Each row is a point on a landscape with many peaks, with its height.
A climber steps from a point to whichever of its 2 nearest points has the largest rise for the distance, and stops where none of them is higher. Distance is the straight distance between rows; heights are no part of it.
dozar (h 71.3): [-72,-25,47,-127,-146,-80,-131,48,-77,-264,-117,-135,90,-201,32,66,135,-84,97,305,-229,-155,203,-33,54,64]
zufun (h 46.5): [41,10,151,12,-217,-162,-267,5,-79,-20,155,142,76,-28,-275,253,96,-170,-25,75,-267,237,249,-111,-181,119]
Ves (h 71.1): [-211,25,-178,-203,222,-93,228,47,126,77,193,-79,-56,112,227,-231,44,-107,2,-206,292,-118,111,25,-66,-78]
fof (h 63.0): [-246,-261,-141,-66,452,-123,283,11,-277,13,-141,-113,-72,302,124,14,99,4,69,173,27,134,-287,263,331,130]
zolud (h 35.8): [-342,56,210,-144,62,-138,-335,-29,89,-1,33,-93,330,1,62,-49,-107,13,-13,-122,-159,-92,248,-247,-295,251]
tuso (h 64.9): [27,-315,-67,-257,367,-59,250,-68,-239,-184,-185,-243,161,21,90,71,-174,26,-155,-94,-35,52,-73,64,368,122]
Dosif (h 73.5): [-74,-175,73,-106,258,84,-131,289,-66,117,-209,-11,-72,202,-275,160,-101,9,114,290,-170,-304,-83,-56,135,-55]
gibu (h 60.8): [-151,-66,7,173,-169,55,-301,72,200,-146,75,141,217,161,-168,-1,253,62,255,-170,-105,128,185,-289,-56,-245]
mator (h 50.7): [26,85,-42,44,-296,-82,-219,-38,-108,-167,-83,152,-75,-1,-192,289,27,-139,4,203,-302,132,-36,-151,0,-130]
durob (h 12.4): [99,367,198,248,49,-44,68,-138,76,101,250,31,107,-122,197,-155,-48,75,-96,-305,-208,80,15,163,-122,-74]
fut (h 78.8): [-231,-73,46,-350,147,-6,-6,91,204,-181,131,-48,192,54,64,-238,97,-97,137,-177,75,-103,225,0,-176,286]
Noso (h 39.4): [-113,126,20,-92,-68,107,328,-107,29,18,136,55,-141,-99,247,140,-163,-104,-192,88,261,-104,43,232,41,-17]
fum (h 40.7): [201,266,190,90,-99,158,30,-103,88,-64,-133,29,-63,-158,322,245,-3,-89,-62,121,129,49,-40,-43,-171,-120]
Rut (h 67.3): [200,-79,118,328,-214,15,-283,83,-33,-38,3,142,287,213,-241,132,182,-50,168,5,-172,222,137,-306,-124,-236]
pufi (h 37.2): [131,291,65,141,-112,145,-208,-130,297,-226,41,-147,-4,-53,56,-90,192,2,34,-105,180,30,39,-126,-301,-244]
Dimiv (h 70.6): [-81,221,-23,-123,26,190,-128,-111,247,22,159,305,-98,-190,5,-90,57,-72,264,-106,339,-12,58,-106,26,-26]
vodu (h 76.2): [-55,-285,70,15,36,-18,200,151,-175,61,-48,-290,-38,-141,-206,-36,-269,125,-141,100,-19,-125,16,174,192,191]
Moro (h 57.3): [-118,-46,-122,-39,229,114,282,101,-191,-9,-110,1,-215,223,319,-36,173,124,-20,170,54,-108,-138,267,183,35]
zuno (h 75.2): [164,13,-47,360,-409,-160,-305,-67,-88,-53,-39,294,199,-23,-219,121,142,-258,121,176,-67,425,86,-286,-32,-104]
luvob (h 7.4): [139,18,4,-39,-100,-293,-87,136,23,-11,37,-98,49,62,-188,-127,106,-13,-12,-71,-347,-35,6,-55,-277,125]
ledi (h 29.1): [189,202,-64,-15,34,-42,-211,-190,83,254,43,395,-60,75,1,220,-68,-154,-23,-283,-39,160,55,-293,-135,-27]
Ras (h 66.7): [-98,-265,98,-105,-50,17,-255,274,-65,212,47,134,86,392,-161,249,-119,-94,90,227,-1,-275,56,-88,4,80]
zal (h 14.5): [3,-116,140,37,-137,145,96,164,-5,234,111,305,-76,171,-34,251,-60,6,-51,118,-193,51,95,-83,22,21]
Pubi (h 38.3): [77,-24,-174,22,-19,-87,154,34,17,-47,-46,-61,-119,-254,-97,-312,-6,64,100,8,70,-199,-50,-121,223,-172]
Ros (h 54.1): [-14,225,-51,17,-133,173,34,-70,-146,-43,-105,194,-100,98,-202,319,-90,11,43,221,-338,48,-249,15,-30,-210]
fubu (h 60.6): [-89,52,-88,74,-75,43,87,67,-59,169,202,68,-19,-63,193,-250,-7,190,-43,-134,52,-65,53,134,-61,123]
Rulit (h 19.4): [-142,-116,196,51,-148,134,-87,47,-33,180,263,246,6,275,-60,215,-118,-115,-30,-215,-112,55,25,-258,-103,182]
gedu (h 76.1): [-36,-238,-240,-140,253,102,345,174,1,-15,96,-207,-67,115,186,-54,129,14,-67,-107,108,-19,117,25,177,-121]
tafig (h 75.6): [-35,181,85,128,-270,97,-353,-220,148,-192,71,260,233,20,-110,148,-1,45,174,-116,200,384,72,-244,-106,-147]
kelin (h 27.7): [-49,277,137,166,-236,138,-318,-87,123,10,123,63,-8,-83,116,295,-69,-156,-111,-44,13,316,124,-323,-295,119]
zeg (h 33.4): [156,-254,-26,243,168,-26,245,-65,-85,31,40,-241,-99,265,142,57,-6,226,-165,-161,155,209,-147,397,154,-6]
vud (h 65.3): [-54,13,-148,-49,-180,185,80,178,-87,42,44,181,-207,-63,55,-88,-125,61,-60,93,-17,-78,-117,182,39,91]
Nonez (h 72.7): [73,-36,46,58,-258,-26,63,110,-82,-12,-54,-157,-144,-239,-255,-30,-251,49,-167,186,-251,-39,-205,151,-11,169]
Rab (h 59.2): [-226,-285,-82,-100,444,-173,218,-86,-303,-24,-388,-183,-68,19,39,46,-280,-84,-204,-39,202,75,-34,107,332,200]
gigog (h 42.7): [-63,-46,200,-34,-123,-343,-391,-86,-34,-24,118,-124,235,-17,-199,278,-49,-32,4,85,-245,-71,192,-132,-8,46]
ginu (h 69.4): [-62,76,-74,-3,-411,44,-154,90,-29,141,84,76,-50,-222,-127,-50,-137,57,-71,150,-76,-4,-56,9,-39,251]
kito (h 41.5): [-62,-168,-161,-34,110,-248,-37,13,46,91,-76,-293,-107,-126,-165,-282,-147,126,3,-136,-27,-157,-91,-177,-70,8]
zefe (h 58.7): [-74,-275,176,-26,-5,-123,-328,44,7,308,-38,86,214,214,-75,38,-298,-74,-18,67,-29,-232,78,-324,-148,186]
kotul (h 55.7): [69,91,-76,297,-22,192,53,-100,10,191,132,-220,-45,-160,377,-98,35,299,-44,-139,85,-19,52,-5,-16,-72]
Ded (h 37.3): [206,218,-64,2,53,-86,-20,-156,-51,283,-71,159,-248,-77,93,80,-133,-88,-240,-5,9,-21,-46,-234,-84,-107]
kituz (h 30.3): [-81,238,-49,26,-138,86,208,-38,213,26,117,327,154,-63,-198,-78,-82,9,227,-144,44,89,133,-96,42,-277]
fud (h 4.9): [-163,-65,139,-223,-130,-212,-176,231,165,-84,65,2,101,141,-319,-84,65,-96,29,231,-132,-36,125,17,-255,177]
nat (h 23.8): [-161,20,215,247,-360,85,-271,-114,-104,-78,238,88,39,71,-99,225,-15,-165,-24,-150,-47,255,-13,-362,-129,147]
Muzi (h 67.9): [0,258,165,92,-64,255,-306,-258,296,-44,80,319,182,-155,-166,12,37,-42,267,-93,438,126,20,-18,-164,-182]
Gov (h 2.9): [-227,-114,151,-33,-208,11,-288,281,160,-29,308,-210,231,135,-240,-51,34,-57,91,110,-41,-156,216,-45,-140,-35]
Biko (h 31.8): [-107,130,52,14,-136,-12,-297,-8,55,161,104,-22,44,-30,100,9,-85,-16,-74,-133,-130,102,46,-272,-342,191]
rom (h 46.4): [217,235,-53,188,-320,69,-222,-45,64,-139,-182,128,32,-91,46,254,46,-95,-84,213,-74,212,55,-70,-176,-116]
zega (h 25.5): [349,209,-70,262,136,124,242,-73,-116,251,-202,119,-237,-46,-158,91,-23,70,-210,102,-30,90,-195,126,-35,-185]
fol (h 39.3): [-36,-82,99,-297,-10,-199,-302,-8,-44,-72,-46,-135,226,-65,27,127,-42,42,-71,-172,-184,-194,253,-67,-145,92]
zed (h 70.9): [61,-154,-137,-316,133,-49,101,-113,-80,-338,-227,-261,-33,-147,-59,83,-133,-12,-69,-7,-79,-124,-132,-109,240,-31]
Sarit (h 75.0): [-49,-15,-4,-99,35,-71,-123,77,-217,-256,-252,-216,22,-29,-219,256,84,-69,118,394,-318,-206,33,-18,165,-230]
gab (h 44.2): [75,101,-155,0,59,-257,106,-200,-180,346,71,142,-154,76,58,6,62,-4,-247,-118,153,-37,56,152,-44,-127]
fizad (h 85.0): [-108,129,76,-226,16,45,-93,57,207,-63,190,82,87,3,-147,-37,62,-43,154,-316,-99,50,169,19,-55,142]
pipo (h 80.3): [-118,-154,65,-153,-31,46,-38,195,-58,-112,-18,-298,126,-44,-321,210,-314,55,-58,174,-83,-198,157,-27,139,8]
Zugiv (h 85.9): [107,-62,-64,-88,109,103,359,121,116,-246,-44,-123,33,-43,305,-3,233,-115,166,21,11,-57,85,-119,175,-86]
tebi (h 29.3): [233,-49,-67,101,78,74,302,-36,-147,40,-81,-47,-191,-2,-57,73,-42,243,-200,-42,7,56,-84,173,96,-6]
tokad (h 19.5): [131,206,83,218,-44,-17,232,-286,91,243,112,244,51,-236,122,-27,-7,43,44,-84,186,-32,136,138,-21,-395]
lisi (h 9.8): [188,197,70,35,-45,-45,-67,-20,106,98,237,-3,2,42,-118,-176,56,64,-91,-379,-350,59,-26,16,-288,28]
sofe (h 78.9): [-23,-159,92,54,-143,-15,-220,162,-94,-4,-84,-164,-63,160,-333,320,33,-64,87,431,-168,-166,8,-140,152,-96]
pidem (h 67.6): [-135,-5,152,-51,-152,-47,73,112,61,-220,64,-232,204,-239,-27,-27,165,2,93,-28,-291,-22,173,-132,-59,26]
Bidag (h 44.7): [-269,-344,-147,41,414,-213,95,-17,-88,208,-70,-322,37,-22,-20,-355,-106,164,-70,-148,71,-110,103,-90,21,23]
mibu (h 41.1): [208,135,-52,1,-39,71,122,-35,296,-324,-4,-134,-21,-30,99,-182,266,-83,71,-122,130,-121,-117,24,-141,-239]
Gomot (h 57.5): [-22,258,-45,14,24,124,-33,4,-362,150,-152,113,-206,-94,-57,106,-18,5,164,223,-316,-118,-253,147,-60,74]
Zitu (h 37.5): [343,-131,-86,173,102,-22,23,-47,-66,134,31,-95,-162,79,225,-60,18,93,-142,-24,315,46,-405,350,35,3]
Lifa (h 44.0): [75,-31,117,1,17,-131,370,-194,100,123,225,31,-107,-94,238,-18,122,-134,-154,-47,295,31,-25,324,16,-63]
gevu (h 41.9): [500,132,-67,181,-56,70,40,-222,-28,90,-68,-13,21,-206,152,-40,-21,101,-116,-94,218,-41,-276,254,-9,-107]
Nivu (h 45.6): [116,-141,-116,81,-17,117,84,-16,189,-116,88,-270,-24,95,220,-294,155,140,56,-272,95,-115,-168,154,8,4]
buzo (h 68.5): [81,-199,71,5,298,-90,-31,106,-137,-11,-321,-95,-285,34,-435,46,-118,-12,-2,100,-118,-156,-180,-65,215,-10]
tozis (h 46.6): [334,133,88,237,-228,170,49,-45,55,-31,-14,81,104,-226,209,-165,129,114,56,-94,107,24,-69,178,124,-20]
sur (h 51.1): [118,-28,-8,87,-268,186,-114,-4,-19,-117,-97,-194,40,-239,264,-63,143,231,56,-93,-41,-48,44,-13,53,48]
Pake (h 65.9): [31,-37,-55,-37,443,-23,202,-10,-148,-209,-372,-192,-205,-36,-125,-15,5,-75,61,30,-202,-75,-163,25,216,-7]
rin (h 53.5): [5,-132,-42,-111,49,-83,78,50,32,-111,-212,-169,-66,-6,134,-219,-182,102,-65,34,97,-75,-264,121,2,250]
nedam (h 34.9): [68,287,-92,-59,-78,-70,93,-152,116,-155,-84,85,-4,-268,-65,-105,50,-92,189,58,39,-11,79,-112,106,-262]
bekib (h 50.3): [74,-57,33,-88,145,-56,242,37,-15,76,74,186,-87,201,268,-23,210,-20,-108,-79,124,42,23,303,84,128]
bek (h 60.7): [-106,-37,42,-142,-9,100,-57,181,-212,52,-94,174,-97,-19,-33,-33,-53,43,144,381,-256,-255,-118,216,-73,211]
Mebi (h 49.9): [-54,-67,-194,-166,211,-301,164,-151,-278,224,-116,44,-152,134,197,-71,46,55,-280,45,352,-20,-161,157,119,-18]
nevo (h 72.3): [-130,-110,-89,-401,143,69,59,207,60,-193,-112,-71,49,87,257,-316,90,-146,115,8,146,-142,12,21,53,143]
mes (h 68.4): [-147,-368,-159,-148,380,-28,346,235,-231,13,-131,-255,44,281,56,-179,71,-53,-87,151,158,70,32,158,275,28]
bot (h 35.3): [-3,230,199,76,-62,167,200,-45,217,50,173,-69,-37,-111,312,151,-118,17,-127,-84,102,20,205,69,-230,63]
rav (h 77.8): [-106,-10,204,-35,-37,138,-214,72,59,22,272,238,143,58,-338,41,200,59,267,-129,-66,282,88,-131,15,163]
Zanin (h 15.4): [-22,414,50,267,72,66,83,-166,163,324,274,157,7,21,25,-175,-17,32,-6,-274,-14,-17,68,108,-72,-370]
Piza (h 69.0): [59,119,84,162,93,146,-45,-36,68,140,141,404,111,-89,-55,-77,272,169,206,-214,-21,239,209,-53,26,43]
sir (h 57.4): [-168,29,-23,-230,-28,32,-52,36,-187,-239,-268,-40,29,-30,67,-219,-88,-35,78,287,-97,-247,-265,285,3,243]
lazad (h 76.5): [-1,-209,-169,-187,212,-102,162,224,55,-205,-59,-116,16,108,355,-119,139,-99,183,169,-10,-125,-221,-3,229,154]
banuk (h 83.1): [-10,110,-108,321,-162,-29,-385,-236,35,-197,129,360,210,39,-251,104,171,-128,57,111,159,558,95,-77,-97,-115]
Nin (h 49.1): [-133,-331,-139,-2,207,-190,186,-20,-4,142,-203,-167,42,121,193,-348,-90,61,-221,130,159,-43,-115,-41,2,191]
Zezag (h 49.6): [82,-213,-103,78,104,101,11,12,155,-284,-112,-403,-155,59,123,-133,-68,124,-36,-122,244,103,-340,141,155,125]
viver (h 54.9): [-193,-137,-56,64,272,-313,131,-204,-249,87,-246,-193,-127,51,116,-14,-203,95,-177,37,430,212,-239,219,275,148]
kuput (h 79.6): [-81,122,-69,-183,111,221,170,33,262,65,166,133,-244,4,139,-62,142,-107,68,-41,274,-62,175,16,-40,-81]
fif (h 24.9): [76,172,-91,1,-24,89,356,-94,127,89,41,440,28,36,-11,86,-75,17,10,20,152,-13,100,108,48,-288]
geke (h 75.8): [19,-84,-144,-206,-85,83,-44,84,37,-113,-72,-104,14,-53,-156,97,-139,1,-3,-81,-181,-93,42,-73,114,-115]

Call two points neighbours if one is among the 2 nearest of the other. Go from one point of each pair to the other, from neighbour to neighbour, staying as high as possible. Name the lowest point that can't be avoided.
Zugiv / banuk | Muzi
banuk / rin | bot
fizad / Zugiv | nevo
kuput / Zugiv | Ves

Where does a climber stop that starts at each point below?
ledi | pipo
Biko | bek
tebi | pipo
bot | bek
zega | pipo
luvob | rin
